Points on a hilly landscape, in no order, each with its height.
A ball rolls from a point to the lowest of its 3 nearest points, and stops where none of them is lower. Distance is the straight distance between rows; heights are no part of it.
zipa height 553: [ 98 108  98 149 126 141  73 151 148  89 117  62 133 131 113  87 113  91
 129 118 176 101  86]
Lam height 271: [111 144 143 130 133 168 148 107 110 168 203 208 141 144 165 148 129 138
 113 145  87 124 169]
Tabi height 431: [181 185 245  64 138 181 138 153 110 183 118 151 129 124 115 118 147 126
 134 186  48 158 165]
sil height 466: [123  80  95 125 129 117 144 152 160 116  61  68 145 141 132 114 137 131
 153 153 140 174  87]
Pizel height 325: [117 115 179  89 119 192 116 136 149 137 130 135 169 156 143 114 171 118
 124 180 103 165 151]
gim height 516: [185 130 145 130 161 103 160 125 118 142  43 134 118 114  73 114 137 146
 167 132  58 148  79]
papob height 587: [168 124 115 152 148  57 157 131 123 135  57 154 117 107  95 137 121 155
 152 120 109 130 105]
Sof height 316: [ 84 118 134 105  92 181 112 119 125  88 223 116 150 129 169 141 144 118
  83 119 163 108 174]
gavo height 393: [166 163 120 162 175  78 142 118  91 147  66 165  94 102  73  93  76 127
 140 103  94  95  87]
nub height 376: [145 145 141 140 130 108 168 101 109 165 141 203 119 113 134 153 117 160
 134 122 110 118 163]
Doli height 198: [128 159 199 103 122 178 102 139 142 132 138 139 125 126 120  95 143 120
 111 140 109 139 161]
Zaz height 360: [126  79  55 169 120  89 148 119 124 118 144 108 131 134 132 165 108 127
 122 117 170 114  84]
leso height 168: [ 92 120  81 152 106 159 123 112 110  91 207 114 111 150 143 143 101  89
  81 113 157  74 120]
nek height 217: [136 142 156 110 141 183 133 106 103 177 159 190 137 142 147 114 134 123
 114 154  58 150 138]
Gagu height 423: [174 182 167 135 177 123 143 124  96 155  92 139 108 111  82  93 112 136
 146 109  54 134 118]
feki height 284: [181 137 141 127 149 116 164 113 107 164 102 179 132 133 102 129 132 164
 149 143  69 168 126]
navu height 201: [101 130  85 163 140 127 131 103 104 126 183 156 117 146 143 137  97 107
  97 110 119  78 115]
Kolop height 543: [154 100 113 139 131  66 144 149 137 123  50 112 130 127 109 132 130 155
 155 112 142 157  97]
Medef height 285: [ 94 115 168  72  98 167  97 143 160 109 146  89 145 138 156 119 169 138
 115 153 165 150 160]
noke height 561: [205 158 204  88 159  95 189 154 105 174  57 147 119 107  68 144 165 154
 157 150  53 175 114]
taga height 245: [101  91 110 108  95 136 108 145 170 100 134  67 150 127 170 135 152 137
 134 130 169 157 132]
luk height 247: [106 105 146  85  87 164 118 139 155 123 169 118 164 153 182 141 166 137
 124 160 161 165 172]
ledip height 113: [150 164 171 123 166 187 137 110  90 174 147 163 138 135 107  83 108 119
 107 161  10 142 120]
Zem height 241: [135 174 141 132 161 166 158  84  86 179 167 190 136 136 149 129 101 122
 109 141  47 127 151]
tunoz height 145: [ 85 119  81 143 118 140 102 125 125  78 178  74 133 120 131 134 116 107
 115 116 188  94 118]
vupu height 355: [153 186 140 150 151 117 160  98  95 170 155 194 110 114 115 137  91 144
 128 111  81 110 163]
Kula height 345: [122 119 105 146 109  61 111 154 143  98  68  65 113 120 101 119 107 142
 146  95 182 115 109]
pom height 265: [141 134 104 150 138 123 157  99 103 166 151 201 132 141 144 156 135 137
 123 116  91 128 126]
Fibo height 272: [123 150 205  81  99 155  99 159 158 125 116 108 115 108 128 126 179 142
 141 141 165 141 185]
Guv height 235: [ 96 150 102 139 113 120 108  98 100  68 196 121 104  95 126 159 100 103
  92  84 185  56 170]
Dazu height 273: [135 207 168 132 165 138 133 108  97 164 141 179 125 116 115 103  92 127
 128 113  51 123 166]
fisav height 219: [130 142 137 143 148 118  95 151 133 109  80  89 102 114  85  76 112 104
 146 113 119 118  94]
Pag height 323: [105 139 131 122 121 171 120 113 116 137 187 176 131 133 148 129 114 116
 101 134  95 126 142]
pevi height 282: [ 85 104 120 120 108 169  82 143 167  95 149  71 149 138 150 105 146 111
 115 139 153 134 113]
muvaz height 379: [112  94 101 131 125 128 126 134 148 116 138 131 135 140 139 132 137 126
 135 132 140 139 113]
tudu height 416: [118  92  69 163 127 109 130 129 133 117 103 104 135 141 130 121 107 115
 140 127 142 128  67]
gumi height 248: [160 152 169 110 133 161 154 111 106 205 169 212 154 155 163 140 135 139
 117 171  67 151 158]
mik height 348: [135 153 116 158 144  79 141 110 108 138 129 182 105 119 102 144  93 140
 139  91 118  83 136]
Feku height 377: [153 183 210 101 158 160 122 126 109 148 110 140 109 109  92  87 119 130
 122 140  60 134 153]
Tupib height 104: [135  96 117 126 121  79 124 165 166 113  31  41 113 108 109 114 148 161
 159 122 152 168 100]
Fen height 385: [117  78  54 150 102  56 142 133 153 100 114  87 127 113 133 184 118 153
 145  97 218 126 117]
Sezim height 483: [112  94  50 159 116  80 104 148 143  85 110  46 127 118 123 150  94 118
 138 114 215 115  93]
Zomul height 773: [132 123 144  98  98 141 154 112 117 165 176 207 147 156 180 172 148 149
 114 166 129 143 179]
dis height 373: [111 172 166 118 123 152 103 111 116 121 170 154 121 113 137 129 128 124
 113 121 135 116 204]
gitet height 296: [147 141 116 162 163 103 118 152 113 134  53 111 101 119  72  69  96 103
 143 127 113 104  60]
tul height 412: [129 115 105 130 107  76 143 128 136 105 115 133 124 109 131 161 147 163
 145 114 183 144 153]
Mafot height 302: [ 81 136 174  98 103 189  92 139 152  98 175 107 136 130 155 107 141 111
 113 139 143 126 171]
Fik height 338: [161 115  85 172 174  93 149 119  90 156  89 162 127 148  96 114 104 119
 136 120  86 117  60]
vimu height 236: [108 117 123 148 108 100 102 130 152  78 116  80 119 117 119 126 129 121
 138 106 183 115 125]
zep height 283: [110 121 101 158 124  92 121 134 122  98 138 109 105 117 120 132 103 116
 128 101 166  97 123]
lala height 175: [117 118  50 161 112 109 104 136 114  74 167  64 112 116 107 138  83  82
 104 104 231  57 104]
pibu height 545: [108 116  74 163 125 105  93 164 139 103  96  44 113 120 104  99  88  88
 131 119 188  91  80]
Rakat height 231: [118 125  90 169 147 132 157  97  90 160 170 179 125 158 146 137 100 113
 113 108  87  96  92]
kag height 537: [169 121 157 120 143  92 139 147 132 130  45 107 107 106  81 115 147 152
 162 118 103 150 108]
bavi height 334: [119 101 134 114 114 116 119 150 160 116  77  74 140 111 121 127 150 150
 153 119 151 151 129]
figi height 606: [127 117 129 108  93 126 147 114 123 140 167 168 146 127 157 172 155 145
 125 123 156 127 179]
rolag height 689: [104 137 146  82  81 117 118 126 143  98 180 136 138 113 159 185 157 153
 117 118 202 134 205]
tar height 339: [ 84 127 119 127 108 197 124 107 122 115 231 140 145 147 171 147 129  98
  76 134 116 108 146]
tabut height 321: [180 194 198 110 166 133 152 109 109 176 126 182 116  98 124 129 115 139
 139 143  56 140 176]
nokos height 294: [113 153 125 140 143 117 119 106  98 130 148 154 104 115 136 130 111 127
 126  98 125  95 140]
Reni height 254: [151 101 131 124 138 145 149 123 126 164 125 176 148 150 146 126 143 144
 124 147  74 155 112]
Kabiz height 395: [123 108 119 144 138  91 121 150 163 119  50  60 109 118 101  82 126 131
 154 112 136 137  79]
vosa height 300: [103 126 138 100 100 127 107 127 151 103 160 114 140 110 153 155 155 139
 129 116 195 133 186]
Putif height 313: [ 97  84  92 115  76 154 131 115 159  93 187 105 155 141 177 164 160 134
 122 138 177 156 131]
fuze height 404: [142 110 132  99 112 107 135 146 158 135  94 118 140 121 132 139 162 152
 146 132 149 164 132]
Modav height 172: [120 140 127 148 147 139 101 134 139 118 109 126 114 136 118 100 118 105
 116 110 112 111 110]
pup height 383: [151  90  65 160 142  86 170 114 104 163 113 186 129 154 137 147 126 148
 134 111 100 129  71]
vaba height 188: [ 94 102  89 130 111 117 111 133 166  75 130  52 136 123 143 133 132 115
 125 109 185 126 115]
kib height 169: [ 93 144 120 129 112 131  91 127 141  82 169  98 122 108 128 138 124 116
 113 112 194 103 159]
Faki height 329: [119  89  74 156 114  89 127 133 136  96 137 112 137 122 145 155 125 134
 137 108 180 115 122]
vun height 305: [155 133 112 154 163 136 150 105 103 164 104 169 135 151 122 100 106 123
 130 139  52 131  88]
zaku height 158: [119 156 165 115 151 199 120 115 107 137 141 150 140 140 130  81 116 102
  96 161  47 133 130]
tuzak height 380: [112  97  68 133 113  82 121 137 175  96  94  47 128 112 145 155 136 154
 145 116 195 156 107]
Ranol height 485: [122 134 179  67  71 128  98 150 178 125 131 100 133 129 158 163 190 155
 131 148 202 160 203]
Bora height 397: [109  82  30 148 100 126 131 118 129  84 181  60 135 130 151 176 108 111
 113 124 195 103  79]
rir height 343: [103 128 154  87  91 169 109 128 144 125 190 151 140 126 167 167 165 129
 117 137 172 131 201]
sozo height 552: [206 123 166  90 154 108 185 147 127 157  38 117 123 123  73 138 171 145
 165 153  57 181 102]
rab height 274: [112 134 155 122 121 116  85 145 160  94  87  66 108 101 112 101 141 124
 140 106 155 126 125]
Lagu height 246: [137 102 156 101 111 158 147 135 141 148 146 160 152 144 157 138 152 141
 120 164 120 170 144]
lasi height 468: [168 144 179 111 150 120 137 133 129 136  69 129 112 110  86 104 143 137
 155 130  73 137 118]
Ludug height 322: [130 137  76 183 167 114 127 120  90 146 123 143 110 155 106 101  81  90
 115 113 111  86  62]
sen height 382: [150 134 189  98 119 133 141 155 149 138  81 111 125 121 118 123 155 148
 147 142 127 163 158]
kepo height 298: [ 90 135 158 117 130 166  86 141 148  92 136  86 133 133 124  90 125 110
 124 122 147 117 133]
neruv height 242: [133 153 156 135 151 139 120 116 118 141 120 153 122 119 109 114 122 129
 135 120  95 121 144]
Lolaf height 252: [136 155 109 170 157 101 119 118 100 118 100 137 115 120 108 111  94 124
 131 105 122  97 107]
Dupo height 359: [145 111 103 159 168 133 123 137 118 133  81 110 123 153  88  76 104  89
 132 142  92 118  60]
Vuve height 354: [113 110  39 181 139  99 133 126  94 127 149 130 113 155 132 124  93  76
 108 121 160  66  62]
nuti height 24: [136 118 179  93 102 144 123 138 162 144 129 143 147 137 149 139 173 145
 142 159 159 164 169]
duvel height 344: [ 93 122 120 107 113 176 150 104 110 150 218 186 136 161 183 167 139 117
  87 146 114 111 155]
Bidi height 287: [165 109 174  95 126 154 159 132 134 174 115 188 154 169 149 129 154 143
 131 178  76 171 126]

For each start below, name the point where the ball stops.
pom => tunoz
sozo => Modav
papob => Modav
kag => Modav
pup => tunoz
noke => Modav
